The views of a scene show one set of named points, each view turned or mirrored, and shifted as a whole, with a little noise and some points left out.

Scene 1
View 1
Q454: [  0   2  -1   0   6  -2   4  14  -1   2  -3  -4   1   7   1 -12 -10   1
   0   2  -7 -15  -6  20  -1   2   2  -4  -5   5  -3]
Q2: [ -2  -4  -6   5  -7  13   3   6  -3  14 -10 -18  -4  14 -12  -3  -9   6
  10  -8  -2 -12 -13  29   7  10   2 -17   0   6  -2]
Q372: [ -7   5   1   0  12 -12   2  13   1   2  12   5   2   4  11 -16 -16   1
   0  -1 -16  -7   5  11   4  -4  -3  -2  -5   9  -3]
Q955: [  2   6  10 -11   0   9   1  26   6   7 -16  -5   3  17  -3 -10   0  -2
  -1  -6   6 -14 -32  17 -13  12   3  -7   3  13  -1]
Q51: [ -7   1  -3   2   4  -4   2  12  -1   7   6  -2  -2   9   2 -12 -15   4
   5  -7 -14  -7  -2  15   7   3  -2  -9  -2  10   0]
Q160: [  5   4   9  -9  -4  13   2  24   7   9 -19 -10   3  20  -6 -10   1  -2
   1  -4   8 -16 -34  20 -15  13   5  -8   2  12   0]
Q726: [ -3   4   1  -3   4  -3   3  16   0   4   1  -1   2  10   3 -13 -10   2
   2  -3  -8 -12  -7  18  -1   1   0  -5  -3   9  -2]
Q230: [-12  -2 -15  11   4  -7   5  -1  -6  11  14  -5  -5   3   3  -9 -23   8
   9  -6 -20  -4  16  22  22  -2  -3 -12  -2   4  -3]
Q90: [ -3  -8 -16  17  -1   4   9 -10  -9   6  -3 -18  -2  -5 -11  -2 -13   7
   6  12  -6 -24  13  43  14  -5   4 -14 -10  -9  -5]
Q240: [  4   7   9  -8   6   1   4  24   4   0 -10  -1   7  11   3 -15  -3  -5
  -5   2   2 -17 -21  17 -15   3   3   0  -4   8  -2]
Q82: [  2  -2  -6   7   5   3   7   4  -6   2  -8 -10   2  -1  -7  -7  -7   1
  -4  14   0 -25   2  37  -3  -4   6  -7 -12  -5  -6]
Q576: [ -5   4  -1  -1  21 -21   4  13  -2  -7  15  12   6  -5  17 -18 -16   0
  -9  10 -17 -14  16  14  -2 -13  -2   6 -12   2  -5]
Q488: [  2  -2  -4   6   3   3   6   8  -5   2 -10 -10   3   3  -6  -7  -7  -1
  -4  12   1 -26  -4  35  -4  -2   3  -7  -9  -3  -5]
View 2
Q51: [ -1   3   1  -7  17  -8  -6  -7  -8   6   6  12 -21   1  -8  -8   2  -7
   5  -4  19   2  -7   7   3  15   2  -1  -4  -7  -8]
Q90: [ -2  11  -3  -8  -5  -7  13  -2  -7   8  -3  15 -35   4   6 -17 -21 -14
  18 -17  -5  13 -12 -17   1  11 -14   1   0   8  -7]
Q488: [  4   5   4  -7  -5  -9   8  -9 -11   1  -6  15 -13   8   3  -4  -9 -14
  12  -7   2  17  -3 -12   0  10  -8 -11 -14   0  -4]
Q160: [  4  -9   5 -17   4 -12  -1 -10 -19  -7   5  14   4  23  -4   2   8 -22
  12  -4  19   5  14  -8  18   7   7 -16 -31 -23  -5]
Q576: [ -2  10   9   7  14  -6  -4 -16  -6   8  -8  14 -15 -15 -12   5   2   9
  -6   3  13  23 -13  15 -20  20  -4  -8   0   8  -4]
Q454: [  0   2   5  -7   7  -8  -2 -10 -12   3   0  13 -12   5  -4  -2  -1  -7
   7  -5  12  10  -3   1   2  13   0  -8 -11  -5  -5]
Q240: [  4  -5   9  -7   3 -12  -2 -15 -18  -2  -2  14   4  10  -6   7   7  -9
   6  -2  16  13   5   2   3  11   3 -17 -25 -12  -2]
Q82: [  1   5   5  -2  -3 -10   8 -11 -11   5  -8  15 -15   2   1  -1  -9  -6
   8  -6   1  22  -5  -7  -6  12  -9 -11 -10   4  -4]
Q726: [  0   2   5  -5  10  -9  -5 -10 -11   2   2  12 -11   4  -6  -2   3  -7
   6  -3  18   9  -4   3   1  13   0  -6 -11  -9  -5]
Q2: [  2   0  -2 -16   6 -10   2   0 -14   1   8  13 -22  19   2 -14  -6 -22
  18 -14  12  -3   1 -11  17   9  -1   1 -12 -15  -9]
Q230: [ -5  10  -2  -4  18  -4  -4   0  -4  12   5  12 -38  -4  -5 -17  -7  -5
   7 -10  13   2 -16   5   0  17  -5  10  11   1 -10]
View 3
Q240: [-17  16  12 -18  16 -11   0  -3  -1  -2  -4  10  11  -1   8   1   4  12
   4  -7   2 -25   9  -9  13   3  -7  -7  -3  -5  -7]
Q90: [ 27   4  23 -10   3   3  -1   1  -9  11 -11 -21 -22  -5  -8   0   2 -15
   1  -5  -8  -3  10  30   4  14 -19   9 -11  14  -1]
Q576: [  0   0  15 -17  10   5  24   0 -18   0  -9 -13 -10   0  -4 -19   6  12
   9  12   1  -8  -3  13 -14 -24  -6  11  -2 -12   2]
Q372: [  4   5  11  -9  17   2  19  -1  -6  -3  -7 -10  -9  -3  -1  -4   8   9
   4   6   4  -5   4   4 -18  -8  -4  11  -4  -6   5]
Q955: [-12  20   6 -10  21 -12  -2  -5   7  -4  -4   9  10  -3  11  14   7   9
  -1  -8   6 -16  11 -16   6  15  -7  -3  -4   1   0]
Q82: [ 10   7  19 -15   5  -3  -1   1  -8   8 -10  -8 -10  -3  -3  -3   1  -7
   4  -4  -6 -13   9  19  11   7 -17   1  -8   6  -7]
Q726: [ 1 11 12 -9 17 -4  9 -2 -2 -2 -6 -5 -4 -3  3  3  8  5  2 -1  3 -7  7  0
 -7  4 -7  5 -4 -1  4]
Q488: [  7   8  19 -17   8  -3  -1   2  -6   8 -11  -7  -8  -2  -1  -2   3  -5
   3  -6  -5 -14   9  16  12   7 -16   1  -9   6  -6]
Q160: [-10  19   8  -9  20 -14 -10  -5   9  -3  -2  10  10  -3  10  16   7   6
  -1 -12   3 -19  14 -13  12  20  -9  -4  -5   5  -2]
Q2: [ 16  14  13   0  18  -4  -6  -3   8   1  -6  -7 -10  -5   3  20   7  -8
  -3  -9   0  -4  14   3   0  27 -11   4 -10  15   2]
Q51: [  9   8  10  -5  21   1  13  -2  -1  -3  -6  -8  -9  -4   1   5   8   4
   1   2   4  -1   6   0 -15   4  -5  10  -5   0   6]
View 4
Q955: [-21   7  16   6 -10  10  14   3  11  -3   3   3  16  14 -20  -5   0  -7
 -13  20  11   2 -10  -4   7   4  17   3 -11   0   7]
Q726: [  0   2  11   1  -7   9  11   1   5  11   7   2   3   2 -10  -8   8  -6
   2  14   2   4 -10 -16  -3  -1   9  11  -9  -3   6]
Q82: [  3   4   5 -15  -3   2  14 -20   4  15   3   2  -4   0  -6 -10  10 -14
  -2   9   6   1   1 -23  13  -7  14  24 -18 -10  -7]
Q2: [-11 -15  15   0 -16  -3  19 -11  14   8  12 -10   8  -4 -18 -24  12 -12
  -7  12   3  -5   3 -15   3   9   7  17 -17  -6   1]
Q372: [ 12   3   8   0  -2  12   6   4  -1  16   7   6  -4   0  -6  -5   8  -2
  13  14  -3   5 -16 -25 -13  -3   5  13  -2  -2   7]
Q454: [  0   3   8  -2  -7   8  11  -3   6  10   6   4   2   2 -11  -8   7  -8
   1  15   1   2  -7 -19   1  -1  11  13 -11  -4   2]
Q51: [  4  -6  11   3 -10   7  10   3   4  13  11   1   1  -4 -10 -14  11  -3
   7  12  -2   1 -11 -20 -11   3   4  12  -8  -1   9]
Q160: [-24   4  18   4 -11   7  17   1  14  -5   3   0  18  13 -20  -8  -1 -10
 -17  20  13   0  -5  -3  12   5  18   5 -16  -1   5]
Q240: [-10  15  11  -2  -6  13  10   2   7   2   0   7   7  12 -14   0  -1  -8
  -7  16   8   6 -11  -9   7  -2  17   6 -12  -1   3]
Q90: [  9 -11   4 -18  -6  -8  18 -29   6  23  13  -9 -11 -11  -6 -23  17 -16
   3   4  -1  -2   7 -30   9  -2   5  30 -20 -13  -9]
Q230: [ 15 -17   7   0 -11   3  12  -4   1  23  15  -6  -7 -14  -6 -21  20  -4
  17   6 -10   0  -8 -30 -17   2  -2  22  -7  -4   6]
Q576: [ 24  14   1  -7   4  19   2   1  -7  20   3  12 -14   0   1   5   8  -3
  19  12  -5  11 -20 -30 -11 -11   8  15  -3  -5   3]
View 5
Q240: [  4   2   0   7  -5  17  -2 -17  -4   6  -9  -4  -3   9  -9  -7  -3 -10
   6  18  -2   4  -7  10  -4  14   3   5  20   9   2]
Q454: [ -3   2  -1   3  -1   8  -7 -10  -5   4   2  -6   4  10 -13   1  -3  -5
   7   6   2   1   2   0   3   5   4  12  17   7  -4]
Q372: [ -9   3 -15  -1 -10   4  -4   1  -2   5   4  -1   9  11  -7   4  -6  -2
  14   6   9  -5  -2  -4  10  -5   1  13   9  17  -5]
Q82: [  1  -2  10   1  13   7 -11 -14  -6  -5   9  -4  11  17 -13   1  -1   2
   8   6  -6   5  15   3   3  10  -6  14  17   3 -18]
Q51: [ -7   3 -10   2  -6   0  -8  -3  -5  10   4  -6   5   9 -13   5  -8  -5
   9  -1   7  -4   0  -7   5  -4   8  14  15  10   0]
Q2: [  0  -1  13   6   9   1 -19 -20  -7  13   3 -13  -3   8 -19   6  -5  -8
  -1 -11   3   2  11  -9  -3   3  16  12  27  -6   1]
Q576: [-14   2 -23  -5 -12   6   6  12   1  -6  10   9  22  18  -1   0  -3   8
  26  21   5  -5  -4   0  18  -4 -19  15  -1  27 -19]
Q160: [ 11   1   9  13  -2  18  -9 -29  -7  14 -15 -11 -12   8 -16  -6  -4 -15
  -2  12  -2   6  -5   7  -9  17  15   3  27   2  11]
Q726: [ -3   2  -5   4  -5   7  -7  -9  -4   8   0  -5   2  11 -10   1  -5  -6
   9   6   5  -1   0  -2   3   1   6  11  17   9   0]
Q488: [  3  -1  10   4  12   7 -11 -15  -4  -4   6  -5   8  15 -14  -1   0   0
   8   6  -5   5  13   3   3  11  -2  12  19   2 -14]
Q955: [  7   4   2  11  -4  17  -7 -23  -7  13 -15 -10  -9   6 -13  -5  -5 -14
   2  12   0   5  -8   8  -8  13  13   5  25   4  11]
Q230: [-15   2 -10  -2  -1 -10 -11   6  -3   8  14  -6  12  12 -15  13  -8   1
  10 -14  13  -9  12 -20  12 -12   7  21  11   6 -10]

Which points are out of place in each view (at most two, in the order of its rows)? Write none if all are in place.
view 1 => none
view 2 => Q82
view 3 => Q240
view 4 => none
view 5 => Q576
